Points on a hilly landscape, in no order, each with its height.
From any point a ball takes the steepest step (drop divided by distance) to one of its 2 nearest points. It stops when none of these is lower. Distance is the straight distance between rows; heights are no part of it.
j949: [106 122 170 197 135 137  92  59 142 137 147 194 106 149 160 166 132 141
 136  81  98  58 142 142 162  90 172 185 127 147 216  70 153 119 177 128
 152 163  98 150 100 104 197 154 118]  (h 4.95)
j838: [119 112  63 145 159 109  63 135  90 179 146 140 141 162 147 154 123 107
 154 115 119 144 183 116 131 143 116  97 131 108 132 118 152 147 199 126
 122 126  96 154 159 109 110 154 139]  (h 2.26)
j130: [149 126 143  96 100  91  72 136 105 144 144 168  83 162 114 102 132 151
 149 113 105 123 121 125 160 177 165 161 185  93  87 169  78 140 166 113
 142 173 152 100 128  59 102 129 110]  (h 2.84)
j682: [163 208  94 170 131 158 151  73  97 174 145 101 171 181 116  82  99 172
 149 112 119  74 142 110 141 143 112 144 123 182 193  77 195 127 171  88
 141 113 140  96 111 134 136 187 104]  (h 2.90)
j389: [162 148  65 119 146 149 138 166  67 134 114  86 149 140  95 123 161 113
  95 178 133 177 131  83  62 157  46  66 123  64 170 115 121 152  80 149
 137  95 104 171 139 140 153 139 140]  (h 3.19)
j248: [110 217 130 109 142 110 106  95 201 118 194 137 109 124 145 153 116 153
 147 125 107  61 150 120  98 134 111 174 143 105 170 103 133 162  78 128
 163 144 167 114 100 142 109 164 134]  (h 3.73)
j51: [109 154 132 156  99 145 106  97 172 125 172 149  93 138 131 174 105 143
 143 107  73  99 151 166 151  96 144 155 122 195 132 113 186 114 177 152
 139 124 109 153 103 107 177 133 143]  (h 6.51)
j994: [172 144 107 115 159 130 128 122 130  78 108  95 120 105  84 190 121 139
 118 139 145 152 115 118  88 136  54 151  97 121 183 103 117 152 113 138
 109 154  90 114 130 152 167 142 153]  (h 3.49)
j184: [ 88 188  63 168 152 132 109  81 108 193 138 154  82 150 135 156 112 206
 192  91 122  81 163 125 114 153 164 177 126 145 153 103 148 154 152 152
 128 151 132 111 102  71 115 145  94]  (h 1.75)
j188: [124 120 185 106 101 132 131 140  93 100 109 147  75 103 125 108  97 111
 135 139 174 145  97 174 157  83 196 147 114 127  91 179 112 110 105 121
 116 127 129 110  77 129 134 127 137]  (h 3.15)
j536: [ 81 138  78 138 132 100  38 131 166 121 155 192 129 174 182 174 161  95
 161 139 116 106 145 143 158 131  90 116 126 118 111  73 188 133 170 140
  90 124  50 184 143 116 152 114 117]  (h 2.93)
j59: [129 134 125 156 120 124 150 114 112 121 119 122 148 149 138 148 119 159
 105 151 136 128 151  93  99 189  89 109 116 161 136 111 141 145 112 158
 116  56 106 167 149 129 158 144 111]  (h 3.42)
j702: [156 141 126 114 192 101 122  83 153 145 193 101 121 139 134 148 109 151
 144 116 110  88 175 111 107 134 113 157 152  60 183 130 125 148 100 129
 173 173 159 131 137 156 122 181 119]  (h 3.51)
j305: [118 152  98  94 137 136 127 125 150 132 183 117  97  71 122 152 149 124
 168 160  77 148 171 138 117  99 118 126  88 135 106 149 150 130 138 141
 145 155 120 102 130 143 115 107 147]  (h 4.12)
j124: [113 202 119 114 127 124 137 120 192  99 161 137  87 137 135 125 137 177
 145 130  82  64 102 114 110 142 142 150 137 143 138 113 111 149  79 152
 171 112 187 125  97 126 135 121  91]  (h 4.01)
j135: [131 118 118 108 152 106 104 130 164 145 192 130 149  85 141 162 163 106
 123 152 116 141 193 131 127  93 111 118 102  90 137 165 131 136 111 132
 137 160 124 136 145 134 105 147 179]  (h 4.32)
j210: [118 138 122  97 111 110 140 154 193  72 111 115 102  74 105 188 161 142
 156 172 125 145 122 115  80 123 101 162  87 132 139 136 134 118  77 138
 112 117 138  99 120 158 106 111 154]  (h 2.73)
j607: [ 67  88  46 145 120 141 120 160 110 157  71 141 142 127 150 129 200 186
 138 129 120 135 176 105 108 188 137  88  86 133  96 158 130 127 133 145
 118 101 133 162 153 144 129 112  85]  (h 4.49)
j84: [119  85  95 109 123  86 128 140 117 125 141 140 141 137 139  96 172 145
 147 146  92 125 120 101 121 217 110  99 157 136 100 131 133 128 136 109
  88 141 161 113 186 120  92 104  69]  (h 4.72)
j728: [104  94 144 169 119 142 144 110 108 116  85 171 142 163 153 123  86 143
  71  34 157 130 157 108 190 142 148  88 107 162 135  80 138 115 121 157
 135 132  74 201 137 134 192 113  94]  (h 3.20)
j738: [179 151 184 122 121 122 100 118 157 159 182 131 133 139 141 143 101 110
 123 116 122 104 162 128  93 106 166 152 188  89 167  76  88 126 143 134
 189 136 114 156 136 150 115 189 152]  (h 4.23)
j91: [103 120 106 165 110 137 121 155  90 100  50 132 183 142 156 112 174 157
 118 155 125 161 143 109 105 184  84  89  93 165 104 105 131 146 112 151
 139  49  88 166 156 152 165 145 119]  (h 3.07)
j341: [160  54 133  95 168 110 110 118 108 130 133 123 119 120 104 128 134 147
 146 102 122 106 121 122 144 145 132 143 167  64 127 191  94 154 122 106
 138 187 150  84 139 114 124 116 108]  (h 2.83)
j122: [131 139 153  84 114 123 139 100 134 101 103 112 101  94 102 134 118 128
 148 135 129 108  81 162 144 131 120 178  77 135 124 181 101 158 149 100
 127 160 147  60  67 129 136 106 154]  (h 5.10)
j608: [124 104 111 104 129 134 136 146  75  99 140 108 123 138 127 114 149  48
 127 144 157 187 134 127 156 108 148  78 115 101 121 135 121 104  76 122
 101 123  85 163 152 133 112  98  99]  (h 1.45)
j235: [ 93 181 103 175 118 135  99  90 180 160 159 167  93 172 161 162 130 171
 162 108 104  78 166 175 115 154 164 199 127 157 141  90 133 151 166 129
 140 142 168 133  99  74 119 139 117]  (h 1.47)
j685: [ 69 144 132 148 103 150 169 108  68 108  97 112 121  87 148 103 142 132
 140 143 144 150  45 163 122 149 124 150 151 190  83 170 106 131 138 117
  95 137 160  85 140 108 126  66 118]  (h 2.47)
j359: [111 162 139 108  95 100 132 142 124 120 114 146  78 119 114  76 152 161
 140 163 121 128  97 127 150 183 189 141 163 123  78 187  62 150 137  98
 139 170 182  90 112  70 108  96  93]  (h 3.48)
j760: [134 165  93 133 147 130 151 134 156 148 134 107 132 108 130 122 133 192
 181 137  66 105 147 133 100 120 126 125  84 155 124 138 162 160 142 133
 155 167 128 107 112 135 141 118 101]  (h 4.31)
j713: [168  60 115  96 117 135 134 174  60  97 110 122 165 167  97 101 173 137
  73 150 151 174 119 101  96 159  76  78 178 122 153 130 124 143 147 157
  83 104 125 141 213 114  98 123 124]  (h 2.86)
j223: [ 73  88  97 161 122 125  87 145 185 125 101 174 132 150 190 166 155 140
 127 111 142 130 188 129 157 160 136 115 101 129  71 121 141 109 118 152
  96 113  90 190 139 125 137 125 112]  (h 3.68)
j437: [111 130 174 142  91 156 132 120 175 117  98 154  75 122 122  93  88 101
 150 125  85  93  89 197 171 105 140 159 128 162 106 133 149  86 169 125
 145 133 165 124  30 127 131  91 149]  (h 2.25)
j785: [ 93 125  75 184 157 165 121 111  66 195 107 139 133 179 133 148  92 155
 125  31 138  99 148  78 134 160 138  84 140 112 176  65 150 123 146 164
 157 119 111 165  94 136 173 168  86]  (h 3.72)
j2: [170  94 113 138 165 140 162 119 123 173 122  89 174 173 133 120  98 147
  89 116 136 123 156 133 119 118 100 101  95 141 148 140 141 145 184 103
 161 137 111 104 135 150 111 116 119]  (h 3.96)
j45: [136 156 134 150 116 113 118 114 132 115 145 139 119 131  95 162  81 163
 157 124  94 137 136 133 129 122 129 147 122 180 130  92 172 120 192 140
 123 143  96  98 126  82 145 147 179]  (h 6.40)
j861: [102 141  86 108 117 125 154 108 131 108 110  97  65  77 128 150 129 144
 167 141 110 117  80 148 134 153 128 160  71 156 112 167 139 167 132 106
 109 159 172 109 101 147 141  81  91]  (h 5.44)
j245: [180 128 141 130 137 146 199 130 132 152 126  77 156 102 104  61 107 134
 105 137  86 155  95 127 136 104  72  82 110 142 131 151 137 165 108 142
 162 119 144 108 106 154 162  82  93]  (h 2.42)
j382: [164  92 133 114 121 137 157 151  61 102 145 106 140 118  76 136 137 152
  98 135 151 183 134  89 112 138  69  93 178 109 174 142 134 154 167 170
 118 140 128 137 205 106 138 123 160]  (h 2.44)
j193: [108 119 157 150 121 166 180 104 114  79  75 107  96 116 131 106 101 115
 130 126 138 106  58 165 136 105 114 141 116 152 116 132 128 126  64 114
 120 122 161 135  80 134 186  90 120]  (h 3.16)
j863: [152 164 136  21 105 123 134 147 140 139 112 111 158  93  72  95 146 103
  71 162 176  97  81  76 118 132 126 170 130  92  91 171  45 141 105 115
 119 167 193  67 103 143 100 115 158]  (h 5.29)
j13: [160 100 111 103 146 154 178 151 128 159 138  94 103 111  68  76 121 158
 123 119  60 131  84 125 127 115  84 101 164 119 131 182 146 163 156 149
 175 143 163 116 120 124 142 129 127]  (h 2.02)
j819: [132 114  98  95 189 116 155 127 141 125 143  88 179 132 109 111 166 110
 112 147 160 149 138 128 108 151  73  70 113  93 130 156 125 120 103 115
 142 161 124 107 158 170 107 107 104]  (h 5.04)
j613: [185  87 164 107 178 113  84 115 134 150 176 149 117 141 108 141 147 131
 123 113 108  82 153 105 119 124 107 148 174  36 163 159 105 136 105 133
 155 170 157 124 147 117 119 184 142]  (h 3.25)
j77: [142  98 160 121 111  86 133 142 145 141 130 149 129  83 119 121 120 117
 164 126  98 154 139 137 125 123 151 148 134 122  69 150 112 118 141 125
 134 134 152 123 123 142 105 129 143]  (h 3.88)
j859: [174 114 133  86  61 130  73 182 105 117 146 155 169  62  96 134 156  94
  84 153 136  97 119  70 106 173 124 122 168  88 176 139  91 129 148 127
  85 196 198  81 176 108  88 150 174]  (h 5.78)
j903: [160  97 120 113 142  74  97 150 124 123 107 136 108 191 149 124 127  98
 170 123 128 144 125 114 123 151 151 145 131 103 108  77  92 129 125 113
 119 148 115 143 143 130 113 130  85]  (h 1.93)
j927: [ 83  99 121 121 104 136 160 109  74  85 116 109 125  92 150 119 146 148
 125 137 160 164 107 137 134 164 114 129 151 200 102 156 117 122 139 161
  90 138 113 135 182 105 142  71 102]  (h 1.69)
j43: [102  87 171 123 130 117 171 101 129  67 104 145 102 113 148 132 100  98
 106 113 140 139 105 148 141 125 129 118 109 119 154 103 129 109  82 125
 126 135  90 144 113 157 172  94 123]  (h 2.64)
j273: [145  70 135  91 101 142 169 155  51 128  91 113 183 157  99  51 209  94
  88 165 145 179 116 121  82 138  96  62 144 107 111 147 126 105 101 141
 121  81 139 143 188 141  70 103  99]  (h 3.21)
j902: [152 151 137  62 121 118 121 124 169 108 146  96 121  79  91 159 121  92
 103 142 147 124  96 137 147 119 112 158  81 145 139 172 102 142 154 126
 127 149 130  91 100 151 131 129 170]  (h 4.84)
j423: [ 82  87 106 143 117  97 122 137 116 122 106 152 129 137 103 130 165 127
 176 111 119 150 119 122 138 185 151 134 147 119  39 121 102  94 133 117
  75 155 172 131 155 105 112  99  88]  (h 4.45)
j313: [143 128 105 122 167 123 104 109 113 193 147 109  98 138 137 125 110 189
 146 118 134  91 134 119 180 135 155 150 127 146 154 167 111 167 166  98
 158 180 126  73  95  79 116 110  83]  (h 1.80)
j343: [132  43 136 159 177  98 114 137 111 133 129 159 152 139 124 147 110 150
 116  90 105 128 194 105 108 141 105 101 159  70 150 122 146 134 138 139
 135 133 137 149 172 134 113 154 146]  (h 4.27)
j35: [ 47 136 110 168 129 128  55 107 183 129 137 182 133 163 181 162 163 119
 123 117 111 109 184 148 190 154 131 132 119 148  83 100 191 109 147 168
 114 110  72 224 125 118 143 115 120]  (h 3.31)
j200: [154  77 123 108 169 149 161 131 123 132 161  94 102 137  47 120 133 174
  91 114 107 118 109 117  98 110  97 102 180  74 167 168 150 121 145 125
 156 132 169 134 152 103 137 183 151]  (h 1.52)
j545: [130 166 107 106 118 138 106 157 211 104 152 131 156 141 132 166 148  85
 114 161 148 142 137 125  99  81  92 117  86  96 161  62 122 115 138 114
 137 110  72 141 128 178 119 160 189]  (h 3.81)
j815: [142 145 110 112 135  92  88 152 152 139 138 122  90 169 157 148 128 129
 166 162 148 129 135 140 130 141 152 136 123 140 133 107 112 124 163 122
 123 119  88 128 143  92 106 125 120]  (h 1.46)
j486: [103 119 127 147 134 160 180  95  69 116  74  86  92 135 165  99 113  97
 125 120 159 157  66 157 111  79 155 121 100 159 128 104 128 106  79  90
 137  86 114 160 101 134 180  88  94]  (h 3.64)
j219: [133 157 115 194 136 132 154 109  75 131  94 112 183 152 147 113  66 124
 108 114 124 115 155  92  98 164 116  75 129 134 169  90 153 140 123 134
 141  66  87 173 120 156 149 189 117]  (h 3.70)
j355: [125 123 172 108 114 107  97 137 113 136 128 151 104  83 116 134 133  65
 160 125 127 152 111 154 151  93 181 142 132 102  56 166 104 100 101 119
 114 144 144 121  86 126 104 131 164]  (h 3.60)
j348: [ 92 140 109 159 111 127 129 126 207 129 107 153  88 169 164 155 143 177
 175 116 109 115 142 175 133 130 171 181  91 180  96 116 111 119 164 127
 131 131 141 133  88  91 126 116  82]  (h 0.74)
j275: [101 142 123 127  74 127 101 158 215 125 139 151 116 105 145 153 177 159
 181 160  90 149 154 126 125  98 169 165 110 151 102 137 124  99 113 154
 128  88 141 133 128 144 101 139 146]  (h 1.91)
j472: [ 98 122  93 139 135 143 155 120  90 157  97  98 131  90 151 101 162 164
 162 157 117 139 115 132 117 128 123  97  90 154 106 167 121 140  84 120
 124 116 134 110 135 130 129  65  61]  (h 5.05)
j27: [128 108 216 142 174 128 111  83  82 104 117 149 127 128 129 100 105 105
 133  75 149 115  77 161 191 104 150 157 180  69  72 118 132 133  91  66
 134 165 113  72 114 136 153 130 136]  (h 1.82)
j642: [181 115  80 120 150 136 144 146  92 140  92  87 143 153 111 118 145 138
 114 148 102 155 135  91  54 154  80  98  99  86 135  96 116 145 123 133
 162  92 108 153 138 148 152 127 108]  (h 2.95)
j643: [168 125 207 116 124 121 161 129 172 101 123 125 158 104 126 130  94 161
  91 141 155 105 115 127 125 126 107 151 118 149 140 145 107 156  89 131
 126 105 165  81 134 168 111 127 131]  (h 1.68)
j846: [124 155  76 142 150  84  53 130 127 138 160 180 154 172 157 165 117  93
 187 127 108 112 139 114 135 154  78 121 165  84 132  74 163 177 173 124
  89 134 108 157 144 133 130 154 132]  (h 2.58)
j405: [149  89 144 128 158 135 186 158 147 169 105  92 198 140 103  55 145 164
  90 153 140 143  93 125  68  98  76 108 149 105  97 164 122 136 149 101
 152 113 174  82 166 157  66 114 115]  (h 3.66)
j121: [179 180 148 180 127 133 154 100 135 156 140 133 161 153 101 113  72 192
 162 101 122  85 144 107 141 134 118 166 154 170 190 114 137 164 157  98
 146 117 177  94  94 104 134 187 126]  (h 2.65)
j699: [162 111 151  97 119 121  78 164 116 153 193 159 154  86  77 124 151 109
  74 147 105  90 135  79 113 148 121 105 201  69 168 160 115 106 188 124
 105 165 192 103 168  89  83 182 176]  (h 5.96)
j12: [152 144 104 111 141 110 113 145 209 147 197 128 170 117  89 154 140 105
  81 117 130 139 175  96  98  86 101 114 129  84 131 137 110  88  95 152
 151 174 124 123 163 148 134 143 195]  (h 4.47)
j849: [160  94 144 112 137 155 176 143  86 132 153  91 139 109  53 106 130 168
  54 139 150 142 119 105  80 130  70  90 180 105 165 172 133 129 143 165
 129 102 177 140 194 115 125 154 151]  (h 2.03)
j527: [101 165  65 146 163 116 121 106 125 186 137 101 105 132 130 153 106 211
 175 137 131  94 145 113  98 154 154 153 114 153 162 125 142 156 172 101
 140 137 156  82 137  63 111 141  93]  (h 1.34)
j722: [122 101 160 120  99 125 124 111  98  78 100 124  93  90 120 147 109 153
 103 128 154 137 111 148 158 167 109 142 132 192 129 173 127 138 134 155
  98 141 103 126 138 104 152 102 124]  (h 0.79)
j419: [ 70 164  89 182 113 137 107  90 137 134 156 168 124 141 166 160 106 128
 151 102  99  74 177 170 133 120 120 122  92 147 157  85 228 105 153 164
 133 106  89 195  91 111 146 152 158]  (h 6.61)
j260: [117 136 128 111 146 126 147 118 148 114 139  87 169 130 142 123 130  66
 120 160 156 170 115 172 129  89 117 111  90 152 108 131 143  94 128  98
 118 112  82  93 137 161  98 105 142]  (h 4.43)
j612: [134  90 114 182 128 159 122 123  93 179  88 164 124 155 131 167  87 155
  96  35 161 140 133  82 158 136 154  94 106 158 165  68 119 113 149 160
 132 149  67 144 127 128 183 121 103]  (h 3.45)
j880: [128  60 148 154 146  93 110 136 139 112 123 157 166 131 159 139 145 127
 132 105 114 132 200 120 109 127 104 102 115  92 112 130 133 124  79 140
 125 130 119 156 163 164 103 127 114]  (h 4.42)
j454: [ 78 149 152 128 100 190 167 121 121 107 119  90 111  89 132  84 146  89
 125 162 135 171  64 177 135  84 129 116 121 190 108 145 183  86  96 107
 129  48 163 118  91 156 110  57 164]  (h 4.10)
j311: [178  85 138 139 164 131 157 132 118 160 122 101 156 183 140 114 101 118
  78 108 148 141 155  98 121 127 136  92 107  92 168  97 120 144 167 122
 162 119  92 134 168 162 114 146 100]  (h 4.11)
j404: [135 158 131 178 109 131 155 125 112 118 136 136 157 147 172 147  77 109
  98 112 123 135 170 110 124 149 123  91 121 102 177  82 152 158 144 154
 142  82 103 203 117 171 147 198 166]  (h 3.89)
j214: [ 98 158 129 133 118 156 155  97 141 128 114  86 145 128 141  83 134  86
 128 158 132 151  87 186 152  90 117  94 106 203 114 135 176 102 118  74
 123  77 108 102  99 155 110  72 117]  (h 4.30)
j202: [158 167 132 166 113 154 163 114 146 119 111 129 109 151 154 119 104 168
 143 123  87  88 118 122 122 101 143 127  81 196 158  91 151 115 118 132
 139 112 123 154  92 122 183 141  93]  (h 3.41)
j726: [165  80 211 124 133 104 109 106  95 111 122 165 121 111 108 120 107  79
 133  74 126 129 121 140 186 117 145 151 147  86 107 138 123 131 122 125
 147 163  92 114 140 121 148 125 148]  (h 1.25)
j225: [128 138 145  98 131 115 108 129 192 107 130 117 130 110 121 133 138  52
 129 154 174 168 116 160 126  71 142 150 110 112 121 119 102  84 142  79
 123 124 102  87 118 122  73 126 169]  (h 4.24)
j86: [155 173 167 145  98 123 168 128 194 104 115 143 105 137 156 119 112 180
 105 125  77  71  93  89  98 112 148 132 121 153 155  85 109 131  83 146
 157  93 149 147  86 149 162 144  94]  (h 3.78)
j334: [199 127 184 149 123 122 150 113 152 126  97 132 159 142 134 117  72 173
 120 104 131  79 112 140 178 123 136 160 116 179 158 136 107 172 155  90
 138 122 162  84 110 140 126 147 121]  (h 2.23)
j150: [144 149 133  85 117 117 105 163 131 172 212 115 161  87  79 128 111  98
  89 131 124 116 147  71 141 138 139 127 204  95 145 138 118 106 165 159
 116 121 184 127 159 116  89 176 206]  (h 6.09)
j391: [173  63 138  77 111 121 117 150  69 118 126 153  97 131  71 107 133  47
 136 105 109 167 140 138 141 114 172 106 162  56  89 153 123 106  94 161
 137 165 149 172 133 122 113 139 138]  (h 1.41)
j69: [114 139  93 134 146 145 159 108  92 146 126  71 121  98 166  90 139 116
 152 145 118 142  70 152 137 138  91 121  95 146 103 158 154 153  89 108
 125 122 167 112  94 149 119  74  80]  (h 5.25)
j378: [149 163 182 174 150 120 126  76 143 125 174 149 145 138 153 149  91 132
 116 103 144  91 132 121 132  94 152 144 177 103 208  53 126 128 141 113
 138 131  94 130 142 120 141 226 140]  (h 4.46)
j962: [147 198  90 158 139 142 129 106 127 171 135 115 140 188 147  99  98 169
 123 129  99  82 131 117 114 134 144 119  90 205 173 101 165 124 151  99
 139 108 105 130  94 106 136 147  80]  (h 3.11)
j327: [103 151  80 120  88 118 109 170 185 115 141 122 125  90 109 150 218 156
 171 161  93 157 151 106  98 138 139 141 117 125 121 119 131 108  97 133
 105 122 148 114 174 146 114 141 158]  (h 2.31)
j937: [ 77 113  68 184 109 112  90 175 140 127  82 167 145 117 162 159 189 165
 157 152 131 143 192  97 108 200 133  94 117 127  97 139 141 122 137 149
  87 103 119 179 165 136 129 161 136]  (h 4.14)
j654: [149 144 136  35  75 107 110 166 144 132 132 131 160  67  99 116 171 103
  92 176 137 103 100  64 106 156 160 160 136 119 132 149  56 121 118 108
  83 166 208  87 152 130  76 145 149]  (h 5.54)
j723: [145 172 130  27 121 112 113 136 158 134 153  99 120 107  90 135 117 109
  89 130 148  91  95  90 139 132 130 183 122 104 118 163  80 132 111 119
 136 164 154 103  92 145 118 130 161]  (h 5.08)
j76: [134 201 162  96 118 105 106 128 152 159 194 131 139  98  97 159  95 127
 118 144 134 122 136  92 132 106 157 181 177 113 150 109 110 127 153 151
 128 133 137  95 133 101 105 190 215]  (h 6.20)
j719: [123  85  95 125 144  95  96 158 100 167 134 123 132 142 141 141 139 141
 141 139 145 148 162 125 136 140 147 103 119 151 114 141 117 133 185 117
 101 131  92 119 159  87  97 111  91]  (h 1.90)
j143: [156  97 169 109 103 134  98 136  94  85 111 154  96 131  97 140  96  92
 130 106 145 151 121 143 191 139 116 140 153 127 120 142 114 149 152 140
 116 141  60 132 121 107 177 127 153]  (h 0.59)
j321: [120  92 112 112 124 120 118 127 112 104 106 131 105 109 145 167 127  63
 150 128 159 175 155 167 146  88 140 125  80 116 146 143 120 138 109 129
  93 141  69 156 119 121 114 105 141]  (h 2.08)
j57: [ 59 107  56 137 138 144 135 134  90 161  67 119 146 124 152 134 180 135
 162 126 157 149 141 130 128 157 140 112  72 175  84 143 157 118 107 136
 110 116  92 140 124 156 142  69  68]  (h 4.79)
j725: [ 86 121 116 151 117 170 158  90 119 112  60 102  89 149 147 105 157 100
 126 153 178 153  73 154 128 130 158 129 113 151 100 110 119  79  55 127
  96  59 103 172 100 119 175  60  79]  (h 4.13)
j678: [103  93 115 135 120 101 112 134 101 117  74 145 150 156 146 130 119  83
 172 108 163 165 112 145 129 137 132 132 121 135  77  75 124 117 126 107
  74 108  84 137 164 136 112  93 116]  (h 2.36)
j748: [105  89 136 169 128 126 140 119 126 127  83 145  91 122 173 140 126  74
 162 107 142 148 145 157 133  77 177 162  71 119  93 131  99 103 107 121
 113 134 108 155 109 109 133 118 128]  (h 1.87)
j108: [ 66  79  92 155 144 117 109 124 143 142 130 174 123 142 143 144 176 137
 135  98 118 142 173 119 158 172 141 120 116 116  47 129 119  93 108 158
  83 159 120 156 156  95 136  96  72]  (h 4.08)
j800: [158 105 141 119 139 107  80 115 102 143 171 140  89 148 122 146 102 153
 131 101 118  98 140 105 185 169 164 157 172 108 122 164 112 153 160 120
 139 161 117 122 124 103 133 137 106]  (h 2.32)
j514: [133  86 129 118 153 122 165 140  73 135 111  98 179 144 112  63 156 105
 118 138 152 170  98 138  94 142 115  94 170 104  73 135 129 114 104 102
 124 104 175 100 182 155  66  99 109]  (h 3.47)
j799: [185 144 175 121 117 111 125 140 174 142 139 137 130 138 150 135 102 125
 151 123  89 126 142 136 116  89 161 153 127 128 104 110  93 152 147 148
 181 139 141 121 110 155 101 149 150]  (h 4.07)
j953: [140 163 116 115 115 126 140 130 208  99 149 126 138 129 156 138 154  50
  83 153 161 142 106 150 116  51 146 128  83  89 152  77  85  75 142 101
 143 133  86 134 117 160 121 129 146]  (h 3.99)
j767: [140 113 127 131 156 117 166 129 140 176 122  85 188 153 144  67 122 150
 135 147 124 129 124 140 131 117 103 109 118 144 112 141 122 158 175  81
 152 125 142  83 126 138  88 101  85]  (h 3.83)
j932: [ 68 165 109 178 137 113  75 107 115 158 198 154 143 121 182 158 122  94
 151 117 121 113 203 151 135 137 128 101 146 103 134 120 188 136 133 159
 120  96  93 199 120 133 133 179 156]  (h 6.73)
j676: [102 152 152 113  96 180 145 125  81 133 121  78 107 113 144  97 145  86
 104 159 174 172  57 164 135  91 153 122 153 145 107 153 149  99  38 116
 120  41 162 140 118 145 120  98 136]  (h 3.76)
j113: [160 183 123 100 142 147 129 118 205 127 184 112 145  95  92 168 102 105
  85 131 129 121 138 122 149  72 105 137 108 125 150 137 112 109 140 142
 165 171 123  96 111 149 156 150 190]  (h 4.60)
j18: [129 134 151 119 118 141 149 140  75 144 112 103  92 101 132  83 134 148
 140 153 161 136  79 150 142 161 146 154 164 143  91 186  81 140 132  99
  94 144 175  83 139  88 101  78  79]  (h 3.18)
j995: [ 97 157 162 153  75 151 164 136 196  92  89 149 103 132 119  93  95 134
 133 128  90 103  74 152 165 118 151 163 126 180  81 128 149 109 129 135
 122  97 178 111  67 125 143  85 116]  (h 1.81)
j721: [139  94  88  86 154 103 119 147 129 134 157  90 162 129 108 116 189 117
 106 174 131 144 129 107  93 189  84  95 134  95 135 135 116 119 152  96
 107 168 138 104 184 139  90 120 108]  (h 4.90)
j495: [143 103 129 161 146 117 129 143  85 130 163 156 153 133 129 163  75 108
 104 106 153 146 184  97 135 137 111  72 158  64 173 116 143 166 127 160
 129 100 111 197 168 144 123 180 154]  (h 4.09)
j896: [105 133 217 140 150 156 126 124  78  95 122 138 114 121 132  96  83 126
 105 104 176 116  55 182 159 104 147 142 182 117  77 149 137 133  76  74
 104 156 152  71 106 129 133 133 179]  (h 2.34)
j670: [107 114 175 113 118 174 135 137  70  78 118 116  92 122 129 112 113  67
  77 138 194 169  84 183 127  89 166 125 146 138 117 135 150  88  64 122
  97  70 163 151 142 146 121 116 167]  (h 3.32)
j257: [149  88 147  98 148 146 156 141  47 127 140  95 125  95 107  75 163 132
  97 153 144 151  94 130 140 128 126  98 173 135 126 213 105 115 116 121
 112 168 143  92 162  99 110  88 103]  (h 3.82)
j899: [131 195  53 116 136 140 133 172  94 116 149  95 160 116  98 144 166  91
 115 193 157 165 140  73  92 144  59  67 128  80 167 123 137 136 101 146
  95 106 109 159 143 148 122 167 165]  (h 3.46)
j570: [113 108 126 167 117 113 130 135 152 159  94 156 117 133 147 159 120 146
 181  91 112 116 168 157 130  91 165 163  73 167  98 121 101 119 150 141
 115 135 104 129  95 105 137 102  99]  (h 1.32)
j952: [134 124 105 107 131 107 127 147 122  87 105  98 103  81 106 184 135 153
 149 154 126 150 125 107  85 135  84 159  95 129 148 136 113 149 118 136
  85 136 111 132 159 121 131 126 152]  (h 3.14)
j477: [125 208  62  91 127 124 120 177 161 130 153 104 175 124 118 160 140  90
 109 153 141 150 141  80 102 118  76 102 114  95 144  85 143 133 120 157
 110 103  96 159 134 179 121 168 205]  (h 3.67)
j582: [128  77 178 162 116 132 155 100 135  69  95 149 132 131 139 129  81 145
 103  91 129 121 139 138 170 117 141 115 115 158 154  87 155 121 105 148
 143 136 101 170 140 135 176 112 118]  (h 2.94)
j447: [130 132  56 162 166 163 136 107  81 184  97 137 123 177 143 137 120 152
 127  54 104  97 157  81 100 123 170  87 108 116 186  73 134 119 154 148
 179 166  83 189 104 157 196 152  88]  (h 3.94)
j977: [169  71 118  99 128 121 134 166  84 117 128 117 107 127 102 105 139  80
 130 129 140 184 156 128 129 119 150  81 148  97 108 173 115 122  99 164
 131 131 112 174 146 107 123  91 113]  (h 0.81)
j631: [111 139 189 113 148 167 133 118  46  87 113 124 119 123 129 128 105 101
  87 125 197 145  75 194 119  85 136 141 169 134  80 149 145 123  56 119
 100 131 172 110 129 140 129 138 177]  (h 2.85)
j546: [107 167 141 118  91 122 133 147 226 130 141 145  95 133 144 118 161 150
 169 162 100 117 144 167 136  87 174 174 117 170 120 125 108 115 121 106
 158 118 145  93  79 106  88 122 115]  (h 1.44)
j197: [120 108 148 184 151 123  96  92 137 135 129 163 135 154 172 182 103 147
 143  77 112  83 158 133 142 107 145 158 121 139 170  69 136 141 162 110
 145 128  92 143 135 110 157 170 132]  (h 4.73)
j95: [112 125 213 164 119 157  85  69 168 122 138 190  85 152 155 145 128 114
 129  91  79  44 116 187 184  85 160 197 130 141 155 140 138 110 168 123
 184 160 105 126  63  94 183 122 123]  (h 5.22)
j331: [ 89 137 184 124 112 165 130 131 133 100  90 148  70 131 136  85  86 109
 128 133 148 119  80 177 151  91 173 150 148 120 115 162 142  83 139  99
 150 125 152  95  21 105 131 111 178]  (h 2.61)
j497: [169 154 120 111 135 136 175 128 151 120 116  93 159 122 117  89 124 128
  91 137  92 151 120  93  95 121  79  96 107 128 112 110 117 137  80 122
 160  99 127 116 118 173 141 103 111]  (h 2.68)
j816: [142 197 164 119 108 127 110 130 159 113 155 135 118 118  87 143  71 151
 140 130 121 130 125 108 130 113 149 151 169 153 129 111 142 112 167 152
 144 113 112  93 108  69 128 171 187]  (h 6.31)
j183: [126 153 200 118  86 123 162 165 197 107 109 157 136  93 128  81  99 145
  96 136 126  85  80 138 151 105 134 155 142 159 116 146 110 146  80 139
 133  81 191  81  96 144 111 104 134]  (h 1.08)
j194: [114 103 125 135  89 130 134 175 119  89  72 111 159 151 144 120 166 124
 152 158 154 180 126 125 102 149 105 111 121 157  92 103 125 128 120 132
  89  69  87 142 176 158 120 111 118]  (h 2.71)

For each start below, name the point where the ball stops.
j69 | j815
j495 | j815
j86 | j183
j76 | j902
j721 | j815
j260 | j200
j405 | j200
j197 | j183
j214 | j143
j880 | j815
